A landscape with many peaks, sampled at points; each row gives a point and its height.
From any point a climber steps to the highest of the 2 points nearest to it. It stops when none of these is higher. Distance is the straight distance between rows; heights are no part of it.
z460 h=52.7: [69,130,84,91,95,120,134,90,72,117,105,68,87,104,90,78,96,100,78,92,100,96,107,89,108,91,77,129,100,114,109,78,129,117,85,83,109,48,110,98,63,106,94,114,93,120,86,67,114]
z742 h=23.2: [103,75,119,118,89,139,70,103,131,136,101,130,114,59,114,137,114,111,118,69,71,98,130,91,130,100,110,95,91,92,120,108,133,72,96,128,110,116,118,78,146,99,114,89,111,107,96,130,84]
z258 h=59.6: [74,143,135,45,103,107,63,91,104,75,83,88,119,88,116,71,63,72,100,76,105,100,89,104,112,104,97,54,97,110,56,96,118,105,86,108,99,104,78,106,122,124,104,100,117,88,107,88,58]
z303 h=49.5: [106,91,69,144,60,66,162,110,94,133,116,111,90,94,105,142,132,116,134,102,122,104,110,78,81,81,121,121,111,89,108,93,107,106,69,113,84,85,134,87,99,113,131,97,111,128,115,131,146]
z590 h=37.5: [75,107,72,116,60,103,159,87,70,114,125,79,114,102,82,115,97,116,84,67,113,109,109,70,103,91,82,148,111,109,123,80,121,136,56,88,102,45,113,98,53,89,87,115,96,119,103,59,115]
z368 h=29.3: [141,80,97,102,135,119,85,98,104,107,103,114,85,135,111,132,86,106,116,116,101,109,93,124,88,100,115,104,101,95,101,81,91,97,137,118,113,118,122,133,121,80,97,100,83,99,89,113,96]
z558 h=6.8: [87,153,126,70,105,72,81,101,105,71,90,90,90,89,89,39,84,65,106,109,117,85,96,125,88,118,78,57,103,125,36,98,115,96,102,93,87,109,82,78,116,114,123,92,96,83,103,95,74]
z363 h=9.8: [109,99,78,115,80,39,117,105,91,83,105,94,89,86,87,88,126,97,99,136,114,89,97,95,77,94,85,93,93,96,93,111,72,94,87,89,75,110,87,94,83,100,102,103,102,88,126,106,115]
z744 h=50.6: [80,126,97,99,90,101,94,96,106,126,101,89,76,51,77,41,119,94,72,114,86,79,119,101,113,105,73,112,100,116,93,92,138,93,89,87,86,81,101,63,93,117,111,98,93,110,96,99,115]
z23 h=23.3: [93,44,106,107,87,117,64,107,121,127,103,130,109,41,92,88,114,103,81,93,55,111,119,74,126,110,109,107,111,101,122,111,88,80,102,107,99,133,91,92,115,102,78,89,119,116,83,102,102]
z28 h=53.1: [98,89,59,141,64,74,162,107,80,120,126,105,107,104,100,142,117,123,106,78,123,104,111,70,88,80,119,130,106,98,129,112,93,119,71,91,96,65,117,94,82,95,110,95,108,124,105,103,135]
z369 h=44.2: [92,144,101,81,119,108,103,97,97,116,105,77,65,94,85,47,109,84,90,122,109,76,105,122,92,107,71,105,105,123,66,64,145,94,105,100,89,76,114,88,93,120,125,109,88,105,90,96,104]
z862 h=55.5: [58,141,112,54,87,81,80,94,88,65,83,85,124,79,110,59,65,77,84,90,104,102,85,96,105,92,97,64,87,108,67,117,87,107,69,85,92,94,59,97,98,120,93,101,115,94,109,81,75]
z462 h=23.1: [117,99,88,94,138,94,106,126,85,90,97,91,80,150,90,91,86,90,83,140,120,101,74,126,74,93,103,115,93,101,106,102,65,108,140,90,101,101,89,130,81,90,90,106,86,93,88,100,116]
z614 h=12.9: [103,106,109,107,54,68,82,93,117,90,103,99,97,46,62,44,117,82,95,112,79,97,121,96,108,134,63,75,114,108,69,91,121,82,90,98,65,123,92,66,101,105,111,94,104,100,118,100,103]
z378 h=16.1: [130,75,77,130,111,47,130,122,101,89,104,123,95,135,118,144,119,111,127,121,124,97,78,105,64,83,135,93,80,83,103,141,37,103,121,99,90,109,95,127,106,85,102,83,103,90,113,134,104]
z601 h=46.7: [110,42,77,135,74,98,87,99,112,132,125,140,95,70,91,135,110,125,114,83,69,118,125,64,112,102,120,120,103,95,123,105,87,74,96,114,89,118,114,101,114,76,89,86,107,130,91,111,109]
z6 h=38.1: [73,88,116,65,95,138,51,110,114,106,89,108,124,42,103,53,81,82,60,77,62,103,104,88,137,112,104,71,120,98,96,96,124,100,96,110,94,127,77,106,123,138,91,94,121,115,85,95,98]
z195 h=37.2: [105,54,94,111,114,134,87,87,98,108,124,115,106,141,109,145,70,113,102,86,83,132,93,92,96,100,115,133,118,93,130,109,72,106,127,113,111,113,101,139,93,79,65,102,93,117,80,86,89]
z255 h=40.3: [73,86,77,125,67,106,130,91,92,105,125,84,109,90,80,104,98,117,68,73,104,113,109,60,101,88,94,140,110,111,143,114,87,121,71,75,112,67,91,99,47,89,77,100,98,118,102,69,125]
z911 h=30.9: [73,81,112,76,91,164,75,84,90,105,110,94,135,119,115,117,60,92,84,70,69,133,98,78,124,110,97,109,123,96,128,82,112,109,105,114,118,104,104,136,78,102,79,112,104,131,77,65,89]
z451 h=40.1: [67,84,99,113,115,133,86,108,105,138,95,111,99,73,113,83,111,102,66,99,77,95,112,84,121,89,115,116,102,110,140,123,97,94,106,86,123,91,91,81,107,113,96,88,98,114,80,105,115]
z182 h=10.9: [114,77,89,119,74,76,76,102,114,116,106,113,85,45,67,67,123,101,80,126,77,99,122,87,106,113,85,110,109,106,104,97,102,80,102,97,80,125,95,84,98,104,93,94,100,109,103,108,121]
z352 h=36.0: [92,95,114,75,105,134,98,93,84,65,95,93,139,165,117,139,53,98,111,75,105,136,83,96,94,103,105,112,107,90,118,113,59,117,104,111,111,103,83,148,77,96,72,111,95,93,99,69,77]
z925 h=33.8: [74,111,103,90,116,137,118,105,87,69,105,84,124,170,115,127,56,98,95,82,120,120,80,100,93,90,102,132,97,101,132,124,72,137,109,97,112,78,81,137,61,103,74,109,95,91,91,72,86]
z92 h=9.3: [107,104,99,87,69,54,88,89,89,71,95,92,100,82,70,66,102,92,98,122,96,103,100,94,89,115,78,89,102,96,78,90,88,88,89,94,75,126,84,95,79,93,93,109,104,92,114,84,109]
z35 h=44.0: [78,87,77,130,109,110,113,114,98,131,106,111,90,88,116,118,112,109,81,91,98,91,109,84,110,76,120,122,85,105,142,138,85,102,99,80,122,73,95,81,101,100,97,79,98,112,87,116,115]
z904 h=48.5: [62,125,73,105,83,98,132,97,82,117,103,61,86,76,72,47,100,97,56,98,103,91,111,78,100,87,80,127,97,117,117,98,106,122,77,65,108,48,94,84,46,103,91,111,95,121,97,69,135]
z613 h=13.3: [114,95,122,106,72,72,72,96,124,74,100,113,106,67,85,77,115,87,118,101,83,96,118,106,108,137,82,61,112,97,68,94,118,78,99,108,86,142,94,71,122,95,117,93,106,83,112,111,84]
z912 h=24.8: [109,50,101,119,114,122,68,111,127,143,108,141,90,62,103,107,116,110,97,98,65,100,118,92,115,98,119,115,103,101,124,107,99,76,119,111,101,124,108,89,141,107,96,78,105,110,80,129,101]
z312 h=6.0: [78,148,122,68,118,82,117,110,92,61,69,84,102,119,122,82,88,86,104,112,132,85,78,125,86,86,102,77,66,108,78,145,69,112,87,77,102,78,75,94,98,112,103,96,106,69,108,98,73]
z272 h=27.6: [141,55,101,102,112,105,63,90,116,102,108,126,96,103,97,120,97,111,119,111,80,118,105,112,100,117,108,100,109,89,96,75,91,78,132,122,102,148,113,126,125,74,85,100,101,105,86,107,93]
z900 h=46.2: [83,109,86,106,68,77,163,99,74,76,102,103,142,118,109,155,109,119,119,66,129,96,100,87,92,83,102,113,90,95,110,121,78,126,50,84,103,57,96,91,79,85,94,110,115,86,119,81,90]
z635 h=55.4: [91,125,135,43,121,113,57,99,103,73,72,99,117,110,115,83,61,77,99,97,106,112,77,117,106,104,118,62,96,98,76,107,91,103,108,105,104,128,83,126,124,118,98,98,108,81,105,94,75]
z402 h=6.7: [92,128,110,95,111,42,110,121,99,58,83,93,93,100,107,69,116,82,98,146,129,75,77,126,76,92,103,75,71,100,84,152,60,100,106,73,88,106,68,88,100,102,111,89,99,65,121,115,96]
z905 h=14.9: [110,121,130,104,105,58,109,94,106,61,86,105,116,111,123,131,116,98,136,105,115,84,93,116,81,94,110,69,70,87,81,144,78,94,83,91,98,107,92,83,120,93,118,94,106,59,133,115,68]
z277 h=4.7: [77,106,92,117,131,116,136,124,95,82,100,94,106,160,120,119,88,104,77,95,134,93,69,102,90,76,121,121,81,112,142,158,57,142,119,72,120,57,71,112,63,98,82,86,106,87,96,108,96]
z927 h=22.1: [105,94,94,139,83,116,103,108,113,141,113,129,101,69,114,142,121,120,124,75,89,89,130,81,111,89,112,109,88,95,119,104,134,77,83,116,97,93,128,67,138,100,132,86,96,122,97,135,111]
z354 h=44.6: [56,120,79,120,71,111,139,99,87,129,109,92,100,61,104,107,124,110,80,72,102,90,120,69,120,79,90,121,82,119,127,112,119,110,51,74,112,45,107,58,81,94,108,99,103,115,98,91,119]
z805 h=57.5: [147,91,110,111,91,85,81,83,118,75,117,103,97,106,93,117,116,97,150,103,103,107,113,106,108,138,89,62,119,92,56,42,133,83,108,129,92,139,130,94,116,85,123,113,100,86,125,115,89]
z688 h=5.8: [138,102,97,106,122,89,79,100,120,90,108,105,75,109,92,94,113,92,119,134,113,93,99,131,87,117,90,79,113,104,64,61,120,83,129,116,90,131,122,98,117,100,126,102,83,89,117,127,102]
z757 h=54.3: [135,116,124,81,106,104,87,77,101,74,98,93,105,124,102,118,95,102,147,91,110,105,99,114,108,125,87,78,106,95,60,47,130,94,99,125,101,109,130,111,107,87,111,119,99,80,109,91,79]
z646 h=38.2: [98,131,77,102,117,76,160,116,76,105,101,76,76,133,94,97,115,100,104,127,142,77,84,112,81,78,88,110,89,110,84,88,105,122,98,91,90,51,109,99,83,115,114,114,98,96,112,112,110]
z355 h=29.9: [103,90,113,105,141,124,83,112,116,125,85,123,90,101,132,122,105,104,95,110,103,88,94,122,92,86,133,99,81,96,127,142,87,97,123,99,125,112,107,99,145,104,105,79,91,87,92,135,90]
z866 h=44.7: [141,64,108,115,89,104,83,79,105,95,104,126,116,112,112,166,100,126,146,75,92,116,110,89,109,106,116,88,100,72,102,87,97,81,94,131,108,132,118,114,121,71,95,102,108,97,106,106,81]
z385 h=54.2: [140,74,98,131,57,72,91,83,114,93,119,113,102,78,81,121,127,112,138,94,85,109,124,83,108,128,82,82,116,86,74,59,127,78,84,126,79,137,114,89,113,85,118,107,112,99,125,110,99]
z139 h=40.0: [115,106,95,104,89,104,86,89,113,115,112,95,78,73,72,68,115,96,96,116,85,90,119,111,107,123,66,100,120,107,73,47,152,82,105,116,80,107,121,88,97,107,117,107,92,112,104,104,111]
z808 h=47.2: [78,128,100,71,83,108,85,90,93,109,93,79,87,68,78,38,89,84,74,101,81,98,110,99,113,109,75,106,109,110,80,71,137,98,89,96,90,91,95,89,80,110,95,108,102,120,86,75,112]
z705 h=6.1: [124,119,110,74,108,88,70,92,110,82,107,88,78,106,71,62,97,76,113,127,108,101,105,126,96,133,70,81,121,108,44,43,130,86,124,111,83,127,116,103,96,101,122,112,90,94,110,100,107]
z326 h=42.3: [113,146,138,76,101,78,133,83,86,58,77,88,123,135,123,134,101,98,151,76,131,87,91,106,90,100,100,81,80,97,59,104,90,115,63,101,98,80,99,97,104,98,107,120,113,59,122,84,55]
z701 h=5.1: [93,106,139,87,108,124,62,102,138,103,85,112,111,64,110,89,101,90,111,85,88,89,111,121,116,119,103,65,102,102,92,116,133,91,103,119,108,126,106,71,145,116,120,89,107,87,103,126,71]
z461 h=48.9: [96,116,87,92,93,128,130,83,69,118,112,83,97,115,93,113,93,110,101,84,91,107,105,97,114,98,78,126,110,104,103,55,145,110,85,108,106,61,130,111,77,94,100,121,86,123,89,66,102]
z105 h=26.3: [139,59,97,123,103,101,69,100,128,117,114,134,90,77,96,122,112,113,119,108,78,102,119,104,109,110,107,101,107,93,101,83,115,71,122,126,94,137,120,99,136,88,108,89,99,110,95,132,96]
z966 h=17.0: [124,54,69,123,98,29,122,119,97,76,113,110,93,124,94,113,120,111,110,129,121,106,78,89,58,88,121,105,86,87,102,133,23,99,118,93,81,117,78,131,83,81,82,90,96,90,116,111,111]
z609 h=26.4: [95,101,75,114,123,112,129,110,84,107,117,69,83,150,77,88,81,98,66,108,109,108,84,100,87,85,96,150,108,105,128,90,91,126,133,83,105,66,93,124,53,101,83,108,86,112,84,83,128]
z749 h=46.9: [78,145,97,109,123,109,114,109,109,132,105,81,67,78,101,60,128,97,91,119,112,56,109,117,92,96,80,104,87,123,84,98,145,94,99,91,98,58,109,55,117,125,133,98,86,103,94,116,103]
z584 h=32.6: [69,121,101,65,146,132,79,118,87,113,82,80,82,109,95,36,74,69,48,123,89,101,79,117,101,88,110,113,111,111,99,99,96,113,138,78,114,98,81,112,90,127,86,98,91,103,67,85,129]
z360 h=20.9: [112,75,113,77,153,100,69,117,107,95,89,122,85,105,104,70,90,80,79,143,95,108,71,127,79,101,128,97,100,100,102,120,56,101,148,91,101,148,82,127,122,99,81,88,93,81,79,107,108]
z289 h=41.9: [81,116,79,118,87,84,144,107,84,107,103,90,96,88,99,105,117,113,92,102,115,82,106,93,98,81,93,109,85,104,112,110,104,109,71,79,99,60,104,78,87,101,107,101,102,105,105,99,113]
z815 h=33.5: [83,73,120,85,114,162,76,85,95,103,106,107,128,137,127,131,61,97,87,83,85,129,89,90,113,107,117,111,118,94,139,114,79,113,114,114,120,111,99,142,99,100,78,107,102,109,82,81,78]
z854 h=36.5: [87,109,118,83,127,175,84,91,108,141,88,99,99,103,137,123,91,105,98,75,86,92,104,114,124,97,109,102,95,97,122,93,144,98,105,116,134,79,133,97,131,107,116,100,91,109,84,114,79]
z226 h=36.2: [97,63,62,138,116,100,103,105,103,137,123,104,72,102,88,95,104,111,68,108,82,108,108,77,95,83,118,144,115,106,133,109,79,102,127,84,108,88,97,107,90,90,84,90,87,128,82,100,133]
z723 h=5.2: [82,124,80,111,136,91,151,135,87,92,96,86,87,145,103,85,106,104,74,115,139,75,69,112,88,72,111,112,69,112,125,140,68,135,112,62,115,43,81,96,66,101,99,93,101,93,100,116,109]
z617 h=36.3: [67,113,120,49,130,143,47,111,115,110,82,103,111,64,107,40,74,72,62,90,80,93,87,106,122,106,111,70,115,102,83,97,129,106,114,104,101,117,84,106,133,145,100,91,108,100,87,102,96]
z428 h=18.6: [123,74,77,106,72,63,124,92,76,83,109,90,112,125,77,120,101,117,113,105,113,120,94,83,76,102,87,117,111,87,99,80,71,101,89,101,82,109,95,125,68,85,78,120,93,94,114,74,111]
z302 h=19.4: [107,86,84,109,52,73,131,81,75,88,109,96,131,102,86,136,108,122,120,80,106,114,108,74,96,101,86,108,105,88,104,84,93,102,57,100,87,94,100,101,76,82,89,118,107,99,117,72,101]
z75 h=32.0: [82,120,117,108,133,124,106,109,109,127,86,106,98,104,142,140,109,109,106,88,115,77,99,118,96,77,127,93,62,96,126,154,102,100,95,96,129,78,113,80,139,109,120,87,96,88,107,141,80]
z882 h=55.6: [68,115,95,89,112,102,86,112,101,113,85,94,81,60,90,32,110,88,56,123,90,83,103,100,108,93,99,109,99,113,106,121,106,100,104,72,105,87,78,71,97,127,95,93,95,103,83,96,129]
z984 h=5.6: [73,137,95,93,116,80,150,123,86,75,82,85,103,119,112,95,106,100,97,108,140,69,79,113,93,74,106,93,60,108,107,154,64,125,85,65,108,51,75,86,80,106,102,98,113,82,108,111,89]
z305 h=6.4: [110,147,127,57,112,88,75,92,99,61,94,82,91,117,85,63,76,74,117,107,119,101,88,122,92,120,77,76,105,110,34,65,115,93,109,104,90,108,98,110,98,102,114,109,102,86,103,79,88]
z888 h=10.3: [122,97,87,123,92,70,96,101,107,103,111,112,84,80,90,100,123,105,105,127,99,91,110,102,91,104,91,96,100,98,94,95,104,81,101,101,80,118,105,91,109,99,115,97,94,99,113,121,110]
z125 h=51.1: [120,102,125,74,97,137,78,74,98,89,95,89,115,115,107,129,84,108,138,67,90,118,109,105,129,120,90,83,108,88,83,48,142,95,98,137,116,107,134,123,102,82,97,118,107,103,91,82,75]
z761 h=14.3: [89,121,134,85,79,59,98,88,110,48,76,102,136,97,129,119,104,90,123,91,103,94,91,104,93,95,114,58,73,86,81,150,65,95,62,82,94,116,68,77,111,96,104,95,121,64,130,97,62]
z215 h=12.0: [95,101,122,94,98,99,60,116,135,107,95,113,93,45,76,38,110,80,85,106,77,85,108,120,114,131,81,77,119,115,79,104,138,84,122,102,83,130,95,58,132,129,117,80,97,92,93,118,99]
z934 h=41.3: [120,51,110,98,98,126,76,82,100,101,105,124,124,120,115,155,83,117,123,78,79,130,101,92,102,107,117,99,107,85,120,109,69,88,109,119,118,132,106,133,110,73,74,100,109,103,93,96,71]
z475 h=46.4: [90,96,116,74,156,162,73,104,104,127,81,108,95,113,125,87,77,86,73,111,87,105,82,122,103,100,125,100,109,104,120,104,100,108,137,102,126,114,104,119,126,113,97,96,93,95,72,111,98]
z514 h=17.9: [128,73,86,97,92,43,117,109,83,61,99,93,107,139,83,109,101,104,114,124,124,114,78,97,62,101,95,104,94,85,91,100,38,96,110,94,80,123,76,133,68,87,81,108,93,80,116,84,108]
z250 h=33.2: [126,119,96,112,139,100,140,118,93,99,84,105,94,163,131,156,97,113,124,99,136,85,84,129,78,79,126,98,69,88,112,134,79,122,115,104,113,72,114,119,123,98,114,91,93,82,111,136,86]
z7 h=22.0: [130,87,92,97,141,83,86,121,108,97,95,111,73,119,99,86,105,87,88,156,116,93,81,136,72,93,114,100,91,101,92,105,68,95,146,98,95,128,92,118,112,93,101,93,83,86,92,124,113]
z922 h=48.1: [74,100,72,143,83,113,134,108,92,136,116,112,98,82,113,136,116,119,92,67,97,96,121,64,114,74,118,130,88,106,143,120,110,104,74,84,115,55,113,70,97,93,114,83,102,124,93,111,129]
z687 h=13.8: [104,105,135,104,68,63,84,87,117,63,91,110,125,78,109,104,113,90,127,92,89,93,107,98,102,118,95,58,89,89,79,123,94,81,77,96,90,133,81,66,121,88,112,93,116,73,127,106,69]
z348 h=4.0: [87,75,80,138,120,115,127,111,104,99,128,109,103,148,126,145,87,115,88,84,122,105,82,84,91,76,131,138,91,104,152,157,60,132,120,87,119,70,82,118,80,92,81,82,107,104,90,107,100]
z279 h=7.1: [84,134,119,87,106,63,88,113,107,69,84,101,91,80,101,54,107,78,98,131,115,76,93,124,87,105,91,66,86,110,72,137,94,92,104,80,85,113,77,71,116,112,114,85,95,75,110,113,89]
z18 h=50.9: [95,96,130,58,147,141,61,104,107,100,76,116,111,105,125,88,70,80,82,104,93,111,77,116,102,103,129,72,106,97,107,120,83,104,120,104,113,137,93,134,134,121,92,94,105,89,89,108,88]
z330 h=40.5: [129,71,98,103,71,101,114,76,75,85,111,102,134,137,94,163,87,128,139,63,95,128,106,76,103,111,93,110,119,78,103,58,104,100,82,125,96,108,116,125,84,69,78,119,97,102,105,64,88]
z997 h=43.3: [111,84,95,109,77,119,105,79,83,111,110,106,114,100,98,141,97,126,112,74,82,117,113,86,118,102,90,113,110,89,112,67,124,91,81,119,102,98,119,111,91,77,89,108,99,121,92,81,95]
z256 h=20.0: [121,83,104,105,35,58,115,70,86,75,109,96,131,90,83,126,117,111,136,80,95,108,111,71,104,117,75,89,110,78,74,59,108,94,48,110,73,117,102,85,89,77,99,122,120,83,129,66,90]
z207 h=24.6: [123,83,67,109,121,81,118,120,87,103,119,80,76,148,69,92,89,94,80,130,111,115,81,103,64,93,100,135,110,97,111,81,62,109,141,93,91,98,95,137,66,90,80,112,79,115,93,97,130]
z96 h=6.3: [92,128,124,62,108,61,91,113,96,45,68,93,110,113,110,76,79,79,102,123,122,98,70,122,83,96,112,67,77,97,75,138,54,102,101,81,93,117,60,106,100,106,94,94,105,65,111,92,82]
z5 h=46.5: [123,80,54,145,84,57,148,112,110,136,116,106,63,91,92,114,129,112,120,124,110,106,102,77,70,84,117,120,120,91,105,89,87,97,97,114,73,103,126,103,90,116,118,91,101,135,112,131,152]
z144 h=27.7: [116,81,82,125,147,119,100,118,105,135,103,117,69,117,123,111,100,107,89,121,100,92,92,115,86,80,133,121,95,99,127,118,81,101,143,97,116,96,107,108,127,97,104,82,82,107,79,133,110]
z880 h=42.1: [113,106,109,76,144,164,83,91,97,122,89,94,93,136,115,112,75,96,98,102,94,107,92,129,107,98,107,112,105,102,110,75,124,102,133,116,129,96,126,125,112,95,100,100,80,104,76,100,93]
z606 h=43.9: [83,134,118,85,91,83,153,93,83,66,78,92,136,126,125,145,105,107,132,68,128,83,95,101,95,83,102,92,74,98,87,131,75,123,50,85,105,63,91,88,94,97,101,114,118,71,122,85,63]
z976 h=40.7: [140,114,120,93,101,74,114,86,89,63,89,97,117,149,114,152,106,107,159,90,126,95,92,109,89,105,108,84,93,81,63,79,95,106,84,115,94,101,114,112,113,88,108,118,101,65,128,92,74]
z968 h=39.8: [84,128,69,124,95,66,180,121,82,119,105,82,83,107,99,98,129,105,98,112,143,70,90,96,84,71,101,112,88,110,97,104,106,133,73,77,94,35,108,77,84,119,122,102,109,106,120,124,122]
z445 h=56.7: [44,125,101,62,97,82,88,113,88,67,80,88,122,76,112,51,78,75,57,101,109,97,80,92,103,81,108,73,87,112,97,145,59,121,77,67,103,90,51,97,88,126,82,95,108,95,105,87,100]
z233 h=36.7: [115,115,84,99,114,78,124,111,85,93,101,85,75,119,90,93,107,97,105,135,121,88,87,118,81,91,85,101,97,100,81,82,98,98,109,101,86,88,107,108,86,105,111,113,89,95,111,109,114]
z740 h=11.5: [116,78,103,120,97,89,61,116,137,127,106,125,83,42,69,55,133,87,78,125,72,88,115,107,111,122,86,103,115,113,93,100,122,75,127,101,82,132,99,68,124,123,110,79,91,99,96,125,120]
z612 h=40.2: [96,65,68,128,93,69,110,106,101,112,118,93,81,85,70,73,111,109,62,117,96,103,110,74,88,88,103,135,104,109,129,123,59,107,108,73,101,92,83,104,67,88,72,95,95,119,103,86,140]
z995 h=42.0: [96,130,116,90,95,106,101,85,100,100,103,88,93,85,94,80,110,97,113,97,101,87,110,110,109,112,73,86,104,112,69,72,145,90,82,111,92,92,115,81,105,101,119,112,98,102,98,95,85]
z732 h=44.4: [76,95,74,114,74,82,116,95,94,103,109,73,95,74,63,55,98,99,56,99,100,104,110,72,96,90,86,129,108,112,129,112,73,116,83,65,107,81,79,98,46,95,72,105,93,117,102,67,141]
z78 h=21.3: [115,85,129,92,71,115,64,81,122,84,95,102,117,72,103,117,100,104,131,64,75,117,123,99,135,129,89,68,112,84,84,75,134,80,89,134,104,135,110,94,120,87,104,107,126,98,99,97,71]
z869 h=43.8: [55,145,96,94,129,124,120,114,98,127,87,82,76,87,120,61,114,97,75,108,114,61,100,113,103,77,98,106,75,119,107,128,118,106,96,77,120,42,95,61,107,127,119,93,93,99,82,107,100]
z64 h=43.5: [122,98,60,140,97,72,120,110,119,140,115,102,50,79,86,88,131,102,103,139,97,94,104,95,81,91,101,114,117,102,93,71,116,88,112,111,73,106,123,90,101,123,127,93,84,125,116,142,143]
z570 h=35.0: [119,120,95,105,122,98,125,109,89,94,92,97,89,135,113,128,101,107,117,115,127,85,89,121,87,86,106,94,85,93,95,103,98,107,107,103,101,79,115,111,106,97,110,104,87,87,107,118,95]
z455 h=38.3: [112,88,114,75,82,106,101,85,78,60,88,90,138,152,97,143,69,113,133,69,98,129,91,90,99,112,89,106,107,84,99,78,77,102,90,117,101,112,91,135,76,82,74,118,95,88,104,56,82]
z309 h=29.8: [69,93,94,100,99,163,95,83,86,119,118,80,113,119,108,108,74,100,69,78,70,125,99,78,120,97,96,139,121,105,141,83,126,114,107,103,122,81,104,120,65,101,81,112,92,129,72,61,106]
z991 h=36.9: [54,92,113,86,91,156,78,97,109,134,95,108,121,66,128,90,103,97,72,71,70,100,113,76,140,100,106,96,102,103,133,112,118,95,83,101,118,88,99,86,110,120,105,99,109,122,85,96,94]
z137 h=40.6: [113,78,86,104,69,108,91,82,87,122,113,95,100,81,68,99,98,115,92,93,71,120,120,81,110,114,79,119,120,93,108,54,124,86,95,114,92,110,115,116,75,82,84,116,99,131,92,76,115]
z387 h=32.5: [91,87,80,118,116,135,102,95,91,134,118,92,85,121,102,108,88,109,71,97,79,113,100,92,106,92,105,139,115,106,135,88,108,103,126,97,116,84,108,114,82,95,85,101,85,123,71,86,115]
z830 h=20.6: [117,96,120,91,46,83,82,74,106,68,101,91,118,79,83,98,103,100,127,78,81,112,119,87,121,130,73,68,113,88,66,61,126,83,72,119,83,128,100,87,100,85,103,117,124,92,108,77,83]
z204 h=31.2: [147,102,91,113,147,120,118,109,101,111,94,110,78,164,126,151,83,109,125,108,122,99,84,134,79,88,128,106,90,90,105,94,87,114,135,120,112,92,133,136,127,87,111,96,79,96,96,130,96]
z13 h=8.3: [118,63,125,92,78,81,60,92,115,73,89,124,122,79,103,108,102,102,118,99,82,116,100,93,108,121,107,72,102,85,92,109,78,76,102,112,97,160,81,106,117,88,85,94,122,88,102,96,78]
z251 h=22.2: [92,73,118,103,62,132,67,95,122,111,96,118,127,52,107,122,109,106,109,63,66,115,129,81,145,111,93,81,105,92,112,99,125,79,79,129,101,125,103,85,118,98,102,102,127,113,95,100,83]
z172 h=15.4: [135,97,105,121,102,46,117,106,102,69,95,118,109,127,124,148,121,107,139,113,123,87,86,111,69,87,127,77,69,76,86,140,59,95,100,98,94,117,89,109,120,86,112,87,102,63,134,124,82]
z184 h=30.6: [69,101,99,85,142,121,90,120,89,97,92,84,91,127,98,52,73,73,47,121,99,111,69,106,89,85,118,116,107,112,122,125,61,127,139,71,117,98,65,124,80,116,73,99,95,99,71,85,129]
z423 h=40.4: [72,79,105,74,71,123,65,96,102,107,96,104,128,56,95,67,84,94,64,76,61,121,114,72,135,112,98,89,119,98,115,96,103,96,83,103,99,124,79,105,93,115,76,104,119,127,86,80,106]
z999 h=34.5: [81,126,119,55,143,128,67,115,104,108,79,96,86,89,100,39,77,73,68,122,100,90,84,129,98,100,109,89,106,112,81,98,117,98,133,93,104,115,90,102,118,128,99,90,95,93,79,99,110]
z116 h=12.4: [87,130,115,89,86,89,77,100,124,98,99,98,89,57,70,27,103,71,89,104,88,82,120,120,105,132,64,69,118,125,54,84,146,85,100,102,80,110,100,60,116,117,122,92,95,100,101,104,94]
z331 h=47.7: [149,73,102,108,91,113,80,78,103,95,109,109,107,113,98,148,99,121,138,81,89,117,111,99,114,120,97,91,113,82,87,43,126,82,107,135,104,128,135,123,114,72,99,113,102,106,99,100,88]
z874 h=49.1: [88,91,66,133,57,76,168,103,78,85,124,99,127,117,90,144,106,125,101,57,133,105,99,72,86,84,104,137,110,99,130,118,75,137,62,84,102,56,92,100,63,85,90,101,106,101,113,87,114]
z832 h=7.4: [114,117,119,89,106,75,82,97,103,67,89,105,95,100,101,86,103,92,112,129,113,86,91,123,89,111,96,75,94,98,75,108,92,84,109,97,91,123,92,94,112,97,109,98,98,77,112,108,90]
z971 h=50.7: [130,61,83,134,58,82,90,91,108,123,121,123,101,61,78,121,118,122,114,94,73,114,130,69,111,111,93,111,107,93,103,75,112,75,87,120,76,126,112,97,107,83,100,100,109,121,105,105,110]
z260 h=41.0: [111,116,75,124,82,69,115,98,111,125,114,90,62,69,71,69,128,90,98,133,97,91,110,98,87,107,66,97,119,114,76,62,134,87,94,106,69,105,113,73,90,120,125,108,88,106,131,124,122]
z9 h=28.5: [82,98,81,118,141,108,116,122,95,104,104,76,80,145,90,64,92,90,48,125,116,97,72,104,85,75,113,136,94,114,133,128,70,131,140,65,119,66,70,111,61,103,81,97,94,103,79,97,131]
z804 h=43.7: [95,92,100,89,63,121,75,88,102,118,98,91,102,55,72,61,92,98,75,85,59,115,122,83,130,117,76,110,119,101,100,66,138,94,92,109,94,112,102,97,82,101,85,107,110,129,81,74,113]
z158 h=34.1: [79,122,107,112,121,149,107,103,109,149,93,103,95,92,136,133,110,116,109,75,100,81,111,109,112,80,115,109,74,101,124,117,144,96,94,108,128,65,128,68,141,109,128,89,85,109,94,129,89]
z431 h=46.1: [97,115,106,100,93,136,126,78,80,118,103,98,112,114,114,147,98,119,125,60,96,106,113,93,125,95,90,113,105,96,103,63,152,109,73,123,115,64,141,105,100,88,102,113,93,118,93,81,84]
z903 h=8.8: [104,81,105,98,60,74,82,88,99,81,96,108,119,70,87,97,107,108,104,98,84,112,112,81,108,111,91,89,97,92,102,104,84,81,75,97,85,129,81,91,90,87,88,103,116,100,106,84,94]
z784 h=5.4: [124,103,122,109,115,103,71,101,136,101,101,113,96,86,98,101,116,96,125,106,102,88,111,127,101,125,94,70,104,102,78,93,134,81,118,121,101,126,123,75,143,97,131,90,86,84,115,135,79]
z458 h=7.9: [123,85,115,77,104,86,65,99,100,70,86,110,106,107,93,94,88,97,111,121,96,113,86,113,93,114,101,84,103,90,82,95,76,84,118,109,96,147,89,121,104,88,84,101,104,88,95,92,93]
z282 h=39.1: [117,116,122,80,140,159,86,81,106,121,88,98,97,132,130,141,86,108,127,74,103,102,99,130,114,101,107,96,92,96,102,76,138,106,111,126,133,90,147,116,128,92,109,102,88,98,90,112,73]
z22 h=62.2: [58,120,91,82,102,90,103,111,88,87,86,81,97,87,97,51,90,89,60,111,108,94,94,98,100,86,99,100,90,115,108,130,78,115,89,65,109,78,73,89,73,115,86,98,104,104,92,84,119]

Where does a climber stop that starts at each point below?
z105: z922
z355: z258
z402: z742
z740: z742
z925: z460
z701: z742
z911: z805
z688: z742
z927: z258

Call two points neighbours if one is among the 2 nearest of the other. Go from one point of each pair to the other, from neighbour to neighbour, staying as high as possible. Name the lowest point that can't be avoided.
z922, z460: z991
z805, z28: z976
z22, z28: z139
z922, z742: z927
z258, z22: z862
z22, z749: z869
z460, z749: z137
